Each row is a point on a tangle of strands that fork and nearly touch. The rows are in no order.
In the rows, zero is written as 128.
Two points are linked if the straight distance between their rows is under 85.4. Some points are linked to none.
z31: [77, 156, 98, 145, 103, 130, 159, 138, 139, 149, 132, 111, 181, 124, 153, 87, 132, 122, 157, 102, 168, 117, 103]
z321: [135, 131, 201, 173, 107, 117, 175, 135, 142, 102, 128, 129, 185, 123, 141, 120, 146, 120, 134, 145, 126, 124, 95]
z621: [149, 158, 122, 132, 91, 137, 175, 129, 129, 142, 113, 150, 159, 111, 137, 91, 115, 108, 136, 144, 131, 129, 78]
z125: [145, 130, 96, 88, 113, 120, 126, 154, 169, 160, 140, 150, 115, 147, 116, 95, 171, 143, 90, 132, 161, 95, 136]
z951: [157, 168, 116, 66, 148, 79, 150, 143, 133, 153, 107, 178, 91, 148, 108, 147, 115, 111, 99, 100, 145, 126, 158]
z586: [142, 168, 120, 170, 135, 97, 152, 181, 153, 134, 189, 148, 130, 147, 102, 96, 171, 132, 104, 134, 146, 124, 119]
z9: [101, 151, 124, 135, 123, 177, 119, 107, 135, 153, 134, 101, 163, 127, 149, 120, 102, 158, 137, 116, 135, 130, 156]
z779: [120, 118, 124, 109, 85, 108, 81, 153, 120, 121, 120, 121, 123, 116, 142, 120, 199, 102, 122, 106, 148, 88, 105]
z751: [136, 151, 121, 96, 111, 131, 140, 143, 163, 168, 110, 153, 154, 148, 128, 102, 168, 124, 107, 122, 150, 95, 122]
z957: [118, 121, 169, 143, 114, 130, 128, 118, 104, 81, 107, 114, 159, 90, 167, 157, 120, 104, 160, 133, 125, 132, 76]
z754: [103, 169, 169, 138, 114, 95, 145, 150, 112, 122, 100, 139, 185, 141, 132, 119, 145, 130, 159, 95, 150, 138, 114]
z708: [148, 152, 130, 113, 137, 91, 177, 123, 130, 132, 72, 148, 131, 99, 138, 147, 88, 98, 150, 124, 120, 142, 77]
z382: [133, 162, 146, 154, 153, 113, 155, 126, 139, 142, 115, 146, 141, 126, 109, 133, 114, 123, 130, 120, 125, 129, 132]
z582: [112, 92, 142, 108, 130, 150, 120, 104, 144, 132, 64, 110, 152, 111, 156, 152, 153, 131, 135, 120, 126, 100, 135]
z108: [124, 102, 119, 101, 101, 178, 82, 89, 136, 140, 109, 101, 142, 142, 154, 123, 146, 156, 121, 131, 110, 100, 163]
z545: [105, 144, 99, 191, 124, 128, 176, 163, 133, 127, 148, 109, 118, 106, 136, 118, 103, 105, 129, 136, 123, 142, 96]
z248: [113, 141, 87, 117, 171, 99, 127, 120, 103, 138, 126, 129, 91, 151, 114, 166, 69, 117, 125, 116, 136, 148, 165]
z281: [148, 100, 152, 109, 169, 140, 118, 111, 148, 121, 106, 140, 114, 132, 110, 147, 148, 142, 112, 138, 108, 108, 162]
z520: [129, 125, 141, 79, 116, 149, 84, 97, 116, 141, 95, 125, 130, 139, 133, 132, 155, 148, 110, 115, 124, 98, 177]
z251: [76, 137, 146, 167, 84, 128, 129, 138, 125, 118, 169, 98, 183, 138, 142, 118, 141, 133, 159, 104, 153, 121, 119]
z246: [110, 113, 81, 67, 137, 118, 110, 144, 170, 145, 104, 136, 101, 152, 131, 125, 165, 146, 86, 111, 162, 84, 186]
z73: [96, 172, 107, 139, 132, 97, 162, 161, 159, 140, 101, 119, 178, 135, 134, 101, 141, 114, 136, 92, 159, 115, 114]
z263: [121, 115, 98, 97, 121, 154, 105, 100, 107, 164, 129, 118, 111, 147, 132, 133, 102, 146, 120, 126, 116, 134, 172]
z603: [142, 122, 171, 172, 122, 134, 155, 125, 136, 102, 127, 122, 139, 115, 128, 138, 156, 127, 124, 156, 119, 120, 93]
z143: [115, 94, 86, 71, 95, 108, 91, 129, 123, 136, 130, 136, 75, 138, 123, 118, 160, 124, 101, 117, 136, 120, 150]
z893: [123, 133, 99, 134, 75, 137, 143, 146, 144, 149, 140, 123, 141, 121, 144, 82, 132, 108, 130, 132, 138, 131, 66]
z410: [113, 184, 176, 123, 149, 107, 123, 140, 122, 132, 118, 136, 170, 184, 122, 148, 136, 163, 148, 94, 129, 127, 180]
z485: [124, 87, 140, 116, 162, 153, 119, 118, 163, 125, 81, 127, 125, 118, 141, 151, 159, 140, 113, 142, 113, 91, 134]
z669: [77, 88, 85, 94, 143, 134, 136, 141, 166, 131, 93, 124, 103, 139, 149, 136, 135, 151, 96, 127, 154, 98, 176]
z128: [87, 135, 119, 150, 155, 128, 164, 145, 165, 141, 98, 114, 174, 129, 154, 109, 129, 134, 135, 117, 148, 96, 133]
z432: [137, 81, 160, 111, 159, 167, 109, 95, 140, 93, 90, 138, 137, 67, 136, 174, 119, 120, 152, 159, 107, 101, 97]
z423: [79, 148, 157, 163, 107, 149, 132, 133, 113, 100, 140, 75, 185, 120, 166, 122, 130, 148, 156, 119, 150, 134, 129]
z864: [146, 151, 104, 103, 102, 154, 125, 86, 115, 175, 151, 143, 119, 155, 104, 108, 88, 136, 121, 123, 121, 132, 165]
z252: [145, 111, 146, 108, 103, 177, 133, 88, 123, 123, 81, 127, 175, 96, 168, 104, 141, 120, 134, 147, 132, 96, 106]
z581: [119, 124, 118, 116, 159, 110, 101, 109, 94, 120, 143, 114, 86, 128, 105, 176, 104, 117, 127, 116, 111, 147, 155]
z934: [76, 148, 113, 129, 94, 94, 119, 156, 106, 130, 121, 100, 143, 121, 160, 141, 141, 116, 158, 86, 160, 127, 101]
z17: [133, 143, 173, 198, 136, 78, 175, 154, 106, 102, 170, 129, 124, 128, 117, 161, 113, 124, 133, 125, 132, 165, 112]
z722: [165, 93, 143, 173, 165, 181, 152, 122, 163, 139, 117, 130, 140, 128, 117, 100, 144, 157, 109, 177, 91, 111, 129]
z931: [113, 101, 76, 114, 121, 159, 70, 151, 136, 156, 176, 92, 116, 174, 116, 91, 152, 174, 113, 114, 125, 123, 159]
z651: [137, 124, 140, 138, 109, 129, 95, 129, 107, 121, 134, 126, 113, 110, 134, 124, 161, 122, 130, 136, 116, 116, 121]
z307: [142, 128, 120, 73, 168, 128, 147, 98, 145, 150, 83, 145, 124, 144, 133, 154, 88, 133, 123, 115, 130, 114, 165]
z572: [104, 144, 164, 131, 123, 127, 94, 121, 91, 112, 124, 95, 150, 155, 141, 166, 123, 149, 155, 94, 123, 147, 169]
z390: [122, 139, 63, 148, 118, 137, 146, 141, 137, 169, 186, 116, 113, 153, 104, 83, 91, 126, 128, 126, 136, 144, 118]
z747: [100, 114, 103, 95, 135, 89, 107, 134, 123, 129, 96, 121, 85, 119, 141, 162, 138, 111, 112, 109, 134, 110, 152]
z760: [137, 117, 92, 121, 141, 157, 164, 130, 174, 151, 114, 140, 127, 137, 123, 94, 131, 144, 95, 144, 131, 106, 148]
z61: [91, 127, 174, 119, 107, 152, 86, 107, 102, 110, 108, 86, 168, 133, 154, 160, 136, 143, 148, 115, 125, 122, 149]
z736: [84, 149, 100, 106, 119, 164, 123, 113, 116, 146, 110, 93, 169, 121, 157, 124, 100, 132, 142, 111, 152, 130, 132]
z693: [127, 156, 153, 98, 151, 119, 130, 115, 85, 108, 82, 122, 163, 108, 149, 156, 54, 130, 168, 113, 141, 171, 95]
z568: [144, 135, 99, 123, 124, 130, 158, 91, 106, 149, 129, 137, 116, 104, 142, 129, 62, 109, 126, 142, 129, 154, 110]
z195: [161, 117, 83, 147, 121, 142, 175, 122, 151, 159, 132, 149, 104, 116, 134, 83, 105, 115, 108, 165, 128, 138, 95]
z408: [122, 122, 175, 161, 82, 89, 125, 156, 113, 87, 164, 127, 139, 129, 137, 143, 171, 130, 123, 131, 136, 131, 104]
z316: [151, 140, 172, 172, 83, 95, 141, 167, 133, 102, 163, 143, 142, 126, 114, 108, 177, 108, 120, 152, 133, 134, 104]
z435: [145, 143, 130, 147, 117, 140, 167, 107, 121, 136, 129, 140, 139, 109, 141, 111, 81, 113, 135, 159, 112, 149, 81]
z590: [164, 147, 175, 95, 134, 155, 105, 107, 118, 134, 130, 153, 140, 159, 90, 127, 161, 148, 116, 136, 112, 115, 183]
z714: [130, 122, 92, 152, 151, 169, 160, 112, 141, 154, 129, 110, 128, 114, 129, 121, 78, 141, 132, 139, 129, 129, 123]
z189: [115, 156, 104, 142, 139, 86, 131, 186, 160, 127, 124, 132, 120, 123, 139, 120, 184, 96, 117, 100, 170, 104, 112]
z828: [137, 156, 112, 166, 148, 96, 130, 177, 144, 145, 182, 128, 99, 132, 83, 117, 147, 121, 113, 138, 149, 135, 138]
z304: [115, 114, 155, 88, 163, 172, 99, 88, 135, 127, 81, 107, 152, 107, 137, 170, 94, 154, 140, 119, 113, 110, 154]
z381: [125, 91, 156, 73, 158, 181, 97, 76, 149, 113, 80, 131, 143, 86, 128, 165, 102, 141, 141, 143, 101, 98, 121]
z194: [154, 148, 143, 126, 94, 119, 114, 145, 121, 131, 152, 138, 118, 143, 109, 114, 164, 119, 116, 131, 128, 122, 126]
z756: [156, 113, 126, 172, 182, 86, 126, 151, 148, 98, 136, 134, 76, 104, 109, 140, 148, 113, 109, 153, 109, 130, 122]
z575: [158, 106, 147, 117, 98, 99, 74, 126, 106, 102, 160, 144, 90, 132, 103, 122, 183, 100, 118, 139, 117, 159, 137]
z134: [145, 104, 140, 132, 111, 182, 164, 93, 163, 135, 89, 132, 162, 101, 151, 100, 130, 130, 121, 163, 121, 101, 102]
z524: [141, 87, 140, 187, 139, 132, 94, 146, 104, 87, 168, 104, 87, 128, 105, 139, 141, 137, 124, 157, 86, 157, 143]
z911: [140, 133, 173, 133, 62, 144, 122, 99, 105, 107, 132, 126, 163, 111, 148, 122, 143, 128, 150, 143, 123, 134, 106]
z587: [112, 115, 157, 80, 152, 144, 119, 105, 135, 107, 47, 130, 167, 87, 169, 173, 107, 124, 160, 123, 136, 111, 98]
z705: [180, 73, 142, 152, 159, 185, 128, 107, 160, 124, 121, 146, 119, 127, 102, 109, 123, 138, 121, 175, 80, 132, 118]
z416: [138, 78, 140, 98, 127, 149, 98, 70, 116, 106, 107, 143, 111, 94, 133, 143, 142, 105, 141, 152, 91, 130, 119]
z984: [116, 156, 125, 143, 100, 133, 124, 150, 127, 129, 168, 113, 146, 158, 110, 104, 161, 142, 131, 120, 147, 126, 128]
z790: [93, 121, 83, 144, 97, 141, 145, 154, 145, 153, 134, 101, 157, 131, 159, 82, 149, 114, 136, 119, 158, 91, 85]
z26: [100, 167, 98, 119, 101, 140, 136, 116, 109, 153, 147, 98, 162, 134, 138, 114, 86, 129, 145, 93, 161, 149, 116]
z994: [162, 84, 136, 164, 135, 186, 161, 128, 175, 124, 107, 131, 153, 99, 135, 89, 142, 136, 116, 177, 101, 93, 101]
z607: [102, 126, 164, 184, 165, 117, 135, 142, 126, 82, 123, 100, 142, 108, 136, 179, 134, 139, 140, 134, 113, 124, 121]
z183: [126, 154, 127, 165, 123, 82, 153, 173, 122, 104, 152, 121, 99, 103, 121, 138, 144, 102, 122, 130, 137, 140, 99]
z397: [133, 119, 121, 103, 179, 114, 154, 117, 152, 131, 71, 146, 118, 118, 113, 173, 79, 120, 132, 110, 131, 110, 131]
z832: [86, 158, 92, 93, 109, 92, 153, 162, 140, 158, 96, 134, 147, 140, 148, 117, 127, 106, 141, 87, 175, 117, 100]
z114: [120, 166, 113, 160, 115, 100, 166, 173, 150, 140, 164, 136, 140, 143, 123, 95, 153, 102, 130, 122, 156, 128, 94]
z523: [86, 147, 120, 139, 75, 128, 117, 147, 106, 123, 187, 87, 148, 149, 129, 109, 133, 131, 150, 103, 149, 130, 110]
z667: [143, 139, 115, 109, 99, 83, 121, 117, 92, 130, 152, 151, 82, 118, 114, 142, 101, 79, 138, 125, 121, 160, 116]
z507: [123, 182, 118, 83, 141, 114, 163, 135, 134, 182, 80, 166, 153, 156, 127, 115, 94, 128, 145, 94, 151, 137, 127]
z999: [114, 61, 55, 100, 108, 119, 111, 110, 133, 135, 131, 149, 62, 123, 138, 116, 114, 117, 115, 147, 112, 147, 122]
z857: [122, 137, 141, 166, 147, 106, 131, 146, 119, 91, 135, 106, 104, 102, 139, 163, 130, 122, 128, 131, 107, 137, 102]
z411: [85, 108, 133, 134, 104, 111, 105, 135, 109, 104, 105, 81, 131, 113, 177, 151, 140, 115, 145, 111, 143, 118, 108]
z842: [111, 166, 137, 145, 174, 133, 124, 139, 145, 135, 135, 119, 154, 165, 111, 134, 133, 155, 138, 101, 132, 118, 182]
z965: [92, 118, 66, 120, 88, 128, 113, 129, 119, 142, 154, 91, 92, 128, 146, 121, 87, 126, 125, 109, 134, 146, 126]
z899: [101, 78, 104, 148, 146, 159, 121, 115, 116, 103, 128, 92, 98, 104, 161, 139, 99, 123, 141, 146, 106, 142, 125]
z344: [134, 116, 137, 82, 151, 140, 116, 91, 120, 122, 64, 142, 147, 83, 145, 163, 70, 128, 157, 126, 125, 136, 108]
z674: [160, 96, 172, 174, 108, 118, 108, 143, 119, 87, 169, 142, 106, 130, 106, 108, 174, 136, 104, 159, 110, 152, 131]
z88: [133, 168, 114, 101, 175, 126, 170, 123, 158, 172, 80, 156, 152, 155, 131, 131, 94, 144, 125, 105, 141, 112, 164]
z117: [133, 128, 170, 123, 126, 135, 133, 120, 137, 107, 71, 127, 165, 95, 158, 153, 111, 119, 150, 135, 133, 110, 96]
z968: [129, 134, 106, 153, 158, 185, 170, 116, 167, 151, 114, 125, 154, 139, 127, 95, 105, 156, 115, 144, 129, 124, 144]
z402: [133, 81, 110, 163, 112, 163, 102, 103, 87, 107, 150, 101, 112, 102, 155, 121, 100, 130, 151, 156, 107, 153, 101]
z384: [107, 107, 78, 82, 111, 131, 137, 115, 139, 159, 127, 137, 99, 145, 127, 121, 103, 144, 98, 127, 134, 127, 161]
z192: [164, 140, 194, 141, 161, 162, 157, 95, 156, 122, 109, 153, 182, 120, 96, 137, 104, 153, 137, 156, 109, 115, 128]
z616: [141, 134, 178, 117, 94, 136, 120, 92, 91, 97, 137, 123, 155, 122, 144, 163, 104, 134, 150, 129, 125, 144, 123]
z752: [183, 113, 146, 137, 144, 106, 126, 111, 116, 118, 160, 169, 90, 122, 81, 124, 155, 106, 115, 163, 100, 146, 125]
z584: [122, 117, 125, 127, 127, 188, 113, 115, 136, 156, 126, 104, 143, 145, 137, 102, 140, 161, 121, 134, 113, 118, 158]
z196: [75, 154, 115, 171, 132, 112, 121, 159, 100, 116, 152, 79, 137, 123, 140, 148, 111, 131, 140, 108, 138, 138, 130]
z240: [107, 170, 154, 123, 144, 127, 119, 119, 82, 139, 139, 115, 147, 152, 120, 158, 90, 151, 149, 94, 139, 152, 172]
z295: [140, 188, 103, 152, 158, 140, 179, 129, 154, 166, 155, 158, 148, 160, 108, 102, 97, 134, 124, 118, 151, 124, 145]
z800: [89, 87, 92, 77, 103, 115, 80, 118, 119, 121, 123, 114, 92, 117, 149, 148, 151, 115, 121, 110, 137, 114, 132]
z728: [108, 108, 88, 117, 107, 101, 80, 182, 125, 122, 149, 105, 104, 129, 142, 126, 204, 102, 111, 124, 162, 94, 103]
z394: [143, 116, 76, 108, 144, 145, 96, 143, 131, 166, 178, 114, 93, 165, 110, 101, 123, 153, 99, 127, 115, 130, 167]
z749: [124, 167, 81, 156, 130, 155, 174, 130, 132, 171, 167, 130, 150, 150, 119, 73, 81, 132, 113, 123, 147, 136, 126]
z352: [149, 100, 201, 147, 64, 145, 126, 105, 115, 96, 162, 134, 162, 133, 152, 129, 146, 144, 130, 144, 106, 139, 113]
z486: [156, 61, 79, 104, 157, 125, 93, 88, 119, 105, 138, 173, 48, 130, 101, 118, 133, 103, 95, 137, 93, 146, 144]
z703: [151, 71, 97, 107, 178, 119, 132, 103, 144, 122, 127, 163, 57, 112, 105, 138, 128, 114, 101, 151, 105, 132, 138]
z565: [101, 124, 102, 143, 171, 143, 144, 126, 154, 139, 115, 105, 116, 116, 149, 136, 103, 145, 115, 128, 131, 112, 145]
z924: [148, 147, 140, 123, 196, 91, 150, 152, 152, 123, 80, 151, 118, 113, 104, 174, 122, 111, 125, 116, 125, 117, 124]
z769: [129, 165, 138, 110, 132, 90, 150, 171, 145, 130, 68, 158, 146, 129, 139, 122, 187, 105, 128, 108, 162, 103, 100]
z690: [108, 120, 107, 149, 107, 139, 112, 97, 76, 106, 156, 90, 117, 99, 154, 154, 75, 116, 152, 129, 114, 163, 103]
z687: [158, 124, 144, 73, 83, 145, 74, 117, 124, 151, 145, 154, 121, 145, 108, 97, 168, 125, 117, 130, 127, 113, 152]
z988: [146, 100, 154, 86, 118, 112, 90, 72, 105, 93, 109, 167, 94, 106, 123, 148, 158, 87, 142, 127, 102, 133, 124]
z710: [103, 108, 164, 114, 132, 149, 84, 109, 119, 103, 77, 97, 146, 107, 143, 169, 159, 143, 145, 115, 122, 94, 144]
z101: [114, 89, 61, 108, 96, 115, 132, 124, 113, 149, 159, 130, 76, 117, 148, 110, 99, 107, 120, 130, 129, 144, 114]
z990: [189, 111, 172, 159, 105, 108, 137, 121, 128, 94, 168, 176, 108, 125, 102, 114, 164, 120, 102, 158, 105, 141, 110]
z406: [119, 110, 106, 145, 158, 152, 147, 101, 127, 111, 118, 92, 116, 96, 154, 143, 63, 128, 135, 146, 126, 145, 112]
z833: [145, 168, 153, 155, 98, 92, 160, 148, 136, 123, 152, 171, 154, 133, 110, 100, 158, 110, 131, 128, 136, 135, 101]
z815: [140, 174, 119, 68, 131, 100, 128, 138, 107, 161, 116, 156, 114, 149, 109, 124, 109, 123, 124, 96, 148, 134, 159]
z966: [151, 87, 122, 116, 142, 115, 75, 108, 105, 113, 152, 151, 67, 128, 108, 121, 159, 113, 105, 136, 101, 149, 148]
z276: [130, 139, 99, 159, 134, 81, 153, 178, 154, 130, 131, 117, 96, 117, 117, 122, 175, 104, 105, 137, 141, 122, 99]
z83: [116, 158, 114, 119, 119, 90, 169, 145, 143, 145, 74, 136, 134, 118, 151, 131, 103, 99, 132, 103, 149, 128, 90]
z468: [134, 94, 63, 172, 150, 132, 111, 181, 145, 142, 159, 104, 95, 149, 118, 93, 141, 155, 104, 149, 129, 127, 133]
z743: [101, 154, 166, 96, 128, 139, 123, 131, 113, 136, 58, 117, 188, 134, 157, 140, 113, 139, 152, 93, 146, 139, 125]
z50: [161, 128, 192, 140, 179, 146, 140, 128, 165, 124, 113, 149, 156, 106, 72, 165, 121, 149, 142, 153, 99, 109, 137]
z905: [127, 150, 135, 203, 134, 107, 182, 140, 120, 100, 162, 126, 135, 106, 133, 139, 91, 112, 136, 142, 116, 150, 99]
z328: [107, 187, 115, 120, 138, 115, 123, 140, 97, 158, 166, 128, 139, 182, 114, 134, 101, 152, 141, 78, 137, 133, 173]
z459: [161, 90, 91, 177, 127, 136, 97, 186, 129, 124, 188, 105, 91, 156, 105, 82, 161, 155, 119, 147, 112, 146, 135]
z785: [97, 159, 152, 132, 101, 82, 121, 138, 75, 116, 132, 94, 149, 131, 153, 156, 121, 115, 176, 86, 145, 156, 109]
z598: [97, 146, 134, 163, 121, 97, 140, 139, 92, 99, 141, 101, 136, 137, 136, 165, 97, 122, 162, 94, 141, 158, 132]
z48: [135, 153, 186, 174, 129, 142, 189, 121, 143, 108, 124, 126, 199, 107, 144, 114, 107, 133, 154, 151, 130, 147, 87]
z528: [86, 128, 170, 182, 128, 148, 133, 148, 130, 105, 146, 85, 169, 137, 138, 129, 146, 164, 130, 130, 123, 123, 144]
z777: [95, 123, 119, 131, 86, 111, 104, 135, 85, 98, 143, 96, 125, 104, 172, 156, 102, 102, 153, 120, 135, 147, 99]
z604: [131, 104, 105, 135, 113, 149, 107, 132, 124, 135, 147, 105, 97, 132, 142, 106, 139, 130, 122, 137, 116, 135, 125]
z37: [118, 108, 118, 157, 107, 165, 111, 117, 101, 127, 174, 94, 117, 145, 145, 113, 109, 143, 139, 142, 113, 150, 129]
z853: [138, 23, 97, 141, 135, 161, 112, 136, 144, 117, 106, 122, 97, 117, 153, 105, 167, 125, 106, 159, 119, 106, 108]
z277: [112, 157, 176, 114, 154, 136, 118, 117, 105, 118, 84, 111, 183, 128, 132, 153, 78, 149, 159, 114, 144, 153, 135]
z469: [105, 130, 45, 112, 117, 114, 141, 157, 143, 162, 180, 125, 96, 144, 105, 110, 103, 124, 100, 127, 142, 134, 123]
z868: [91, 165, 151, 104, 121, 110, 128, 147, 130, 150, 63, 144, 187, 143, 143, 112, 151, 137, 157, 98, 153, 125, 114]
z962: [121, 86, 162, 122, 161, 138, 98, 90, 125, 83, 116, 125, 111, 86, 123, 172, 136, 130, 143, 145, 95, 115, 122]
z633: [104, 143, 103, 104, 146, 82, 136, 143, 114, 135, 97, 125, 96, 141, 135, 163, 103, 113, 127, 83, 135, 136, 157]
z925: [107, 104, 55, 113, 120, 128, 143, 151, 150, 160, 140, 119, 90, 143, 140, 105, 127, 136, 101, 125, 138, 113, 144]
z168: [135, 124, 121, 106, 119, 92, 132, 133, 114, 119, 102, 147, 94, 100, 145, 144, 145, 79, 123, 136, 131, 124, 91]
z115: [154, 158, 115, 80, 100, 130, 124, 110, 111, 172, 146, 162, 106, 144, 98, 116, 112, 115, 114, 106, 130, 129, 139]
z827: [140, 160, 133, 151, 148, 142, 131, 148, 138, 140, 169, 126, 137, 172, 96, 108, 132, 159, 128, 136, 124, 128, 177]
z976: [161, 43, 109, 164, 153, 141, 114, 139, 153, 113, 117, 117, 88, 117, 127, 110, 148, 130, 117, 169, 95, 129, 127]
z547: [154, 114, 149, 143, 141, 145, 150, 116, 136, 125, 120, 138, 124, 96, 132, 130, 110, 114, 131, 157, 114, 129, 107]
z207: [127, 142, 73, 159, 131, 113, 180, 149, 143, 148, 146, 129, 98, 116, 128, 105, 91, 104, 113, 142, 121, 127, 88]
z943: [172, 43, 113, 142, 168, 174, 130, 104, 151, 104, 105, 142, 92, 102, 121, 111, 130, 120, 115, 172, 82, 139, 100]
z963: [115, 153, 97, 137, 106, 91, 121, 136, 92, 136, 177, 121, 87, 137, 103, 132, 99, 99, 132, 104, 130, 152, 122]
z788: [128, 151, 133, 89, 75, 146, 126, 112, 132, 159, 113, 137, 158, 141, 140, 86, 145, 124, 129, 119, 140, 116, 116]
z376: [150, 125, 186, 180, 115, 83, 150, 144, 120, 86, 183, 135, 132, 138, 126, 154, 148, 143, 115, 128, 110, 144, 125]
z640: [138, 135, 148, 93, 70, 158, 121, 95, 107, 133, 102, 138, 167, 114, 159, 102, 133, 110, 144, 136, 123, 121, 103]
z512: [112, 178, 86, 147, 111, 110, 136, 139, 98, 146, 164, 112, 122, 133, 123, 126, 72, 121, 144, 106, 146, 159, 127]
z96: [139, 100, 94, 92, 120, 152, 114, 135, 158, 159, 128, 146, 114, 149, 114, 96, 156, 152, 94, 148, 123, 105, 151]
z501: [133, 116, 100, 101, 141, 144, 132, 68, 114, 130, 110, 136, 98, 110, 126, 140, 70, 110, 124, 132, 112, 141, 142]
z851: [123, 184, 123, 168, 157, 119, 175, 140, 153, 136, 130, 139, 144, 139, 114, 94, 128, 136, 129, 125, 135, 118, 135]
z596: [122, 41, 82, 117, 111, 137, 117, 121, 142, 123, 106, 131, 79, 120, 154, 110, 129, 130, 107, 146, 114, 120, 143]
z544: [176, 125, 133, 130, 138, 129, 108, 132, 111, 142, 180, 164, 76, 153, 78, 116, 136, 121, 117, 159, 113, 142, 149]
z612: [159, 113, 170, 96, 118, 102, 105, 91, 87, 85, 141, 175, 84, 107, 106, 162, 129, 83, 140, 130, 96, 154, 130]
z985: [157, 146, 197, 176, 149, 153, 194, 119, 153, 110, 132, 143, 180, 115, 99, 133, 91, 151, 153, 154, 116, 128, 101]
z372: [115, 149, 168, 110, 89, 152, 104, 88, 94, 108, 105, 94, 182, 125, 165, 158, 101, 143, 161, 115, 145, 146, 128]
z409: [179, 128, 104, 112, 136, 135, 109, 139, 137, 161, 181, 152, 92, 166, 86, 89, 140, 147, 94, 153, 124, 135, 154]
z278: [152, 110, 90, 140, 130, 159, 81, 164, 142, 146, 187, 110, 116, 166, 105, 81, 175, 174, 123, 147, 131, 130, 137]
z877: [147, 171, 114, 157, 166, 113, 137, 165, 145, 152, 191, 147, 112, 178, 85, 111, 127, 145, 106, 129, 135, 131, 163]
z284: [115, 139, 183, 178, 163, 133, 150, 127, 142, 104, 135, 112, 180, 127, 121, 147, 140, 149, 139, 133, 120, 128, 147]
z643: [118, 122, 83, 118, 125, 98, 108, 190, 159, 139, 168, 125, 93, 136, 117, 99, 183, 122, 105, 132, 163, 109, 98]
z357: [88, 149, 116, 177, 141, 139, 145, 158, 166, 136, 135, 107, 177, 127, 139, 90, 172, 133, 137, 121, 159, 80, 125]
z537: [155, 171, 168, 133, 118, 76, 159, 141, 102, 110, 136, 154, 134, 134, 115, 142, 117, 112, 142, 107, 128, 152, 122]
z488: [127, 98, 55, 137, 138, 114, 111, 181, 156, 141, 186, 111, 81, 147, 101, 93, 163, 142, 92, 138, 145, 119, 109]
z570: [144, 126, 142, 120, 91, 102, 82, 155, 111, 101, 169, 135, 109, 135, 110, 115, 198, 123, 115, 143, 150, 133, 125]
z688: [149, 98, 129, 96, 159, 143, 109, 83, 125, 127, 112, 146, 101, 120, 99, 150, 102, 135, 116, 131, 99, 130, 149]
z559: [77, 98, 82, 124, 184, 133, 132, 129, 154, 128, 106, 91, 98, 131, 141, 162, 113, 149, 98, 122, 134, 111, 170]
z215: [152, 137, 173, 95, 138, 145, 128, 96, 105, 117, 93, 145, 156, 101, 128, 150, 58, 113, 175, 133, 127, 162, 91]
z492: [151, 137, 165, 134, 209, 116, 136, 146, 162, 104, 102, 151, 136, 115, 89, 176, 122, 138, 130, 141, 113, 103, 143]
z595: [147, 161, 164, 106, 90, 79, 132, 117, 75, 123, 123, 158, 112, 116, 126, 151, 98, 99, 145, 117, 123, 169, 106]
z837: [131, 125, 156, 123, 139, 112, 94, 107, 85, 95, 135, 145, 77, 121, 107, 170, 127, 111, 138, 120, 91, 158, 147]
z444: [131, 135, 187, 144, 100, 154, 118, 115, 116, 116, 145, 113, 175, 160, 124, 130, 163, 159, 132, 123, 127, 125, 166]
z374: [133, 167, 170, 109, 158, 115, 111, 129, 126, 125, 91, 136, 137, 147, 114, 161, 132, 137, 134, 101, 123, 125, 159]
z103: [130, 121, 157, 76, 118, 147, 96, 73, 112, 132, 97, 128, 137, 115, 134, 157, 116, 142, 139, 111, 115, 127, 153]
z156: [127, 143, 150, 101, 94, 98, 113, 154, 127, 118, 91, 133, 145, 125, 142, 136, 187, 105, 122, 106, 146, 112, 113]
z767: [158, 153, 171, 102, 158, 119, 108, 103, 114, 134, 127, 149, 118, 149, 87, 165, 130, 136, 126, 124, 123, 135, 174]
z636: [163, 96, 189, 154, 90, 144, 115, 124, 116, 96, 183, 149, 142, 133, 117, 123, 157, 154, 119, 158, 96, 151, 140]
z82: [162, 115, 108, 121, 175, 100, 120, 142, 138, 121, 131, 149, 75, 111, 105, 138, 153, 108, 94, 144, 120, 126, 145]
z112: [120, 78, 101, 80, 111, 156, 145, 78, 143, 148, 83, 134, 132, 122, 168, 120, 112, 131, 110, 140, 129, 105, 132]
z540: [135, 190, 167, 127, 127, 97, 152, 133, 122, 141, 112, 162, 162, 150, 109, 130, 119, 135, 150, 103, 142, 153, 131]
z172: [144, 154, 139, 84, 127, 154, 82, 108, 126, 139, 135, 130, 154, 164, 113, 121, 164, 160, 104, 109, 131, 109, 192]

A fork is a point with three links, a tip a point with one. Leave the first point through the second and follow the links. Name the first fork or tip that comes.
z523 / z251 -> z189
z962 / z416 -> z143
z931 / z394 -> z911
z189 / z276 -> z194
z547 / z603 -> z507
z827 / z877 -> z195
z545 / z905 -> z520

A fork is a point with three links. Follow the links from the first point to the second and name the forks in between, in order.
z321 / z616 -> z435 > z61
z976 / z501 -> z640 > z911 > z61
z277 / z581 -> z540 > z520
z612 / z667 -> z520
z278 / z194 -> z911 > z640 > z714 > z402
z582 / z669 -> z61 > z911 > z640 > z714
z194 / z788 -> z402 > z714

Follow the links from the first point to the second, and from the first to the third. Name the last point that the two ways share.
z501 / z134 / z468 -> z911
z604 / z893 / z394 -> z911
z277 / z304 / z410 -> z520
z994 / z328 / z893 -> z61
z790 / z943 / z492 -> z435
z688 / z924 / z128 -> z435
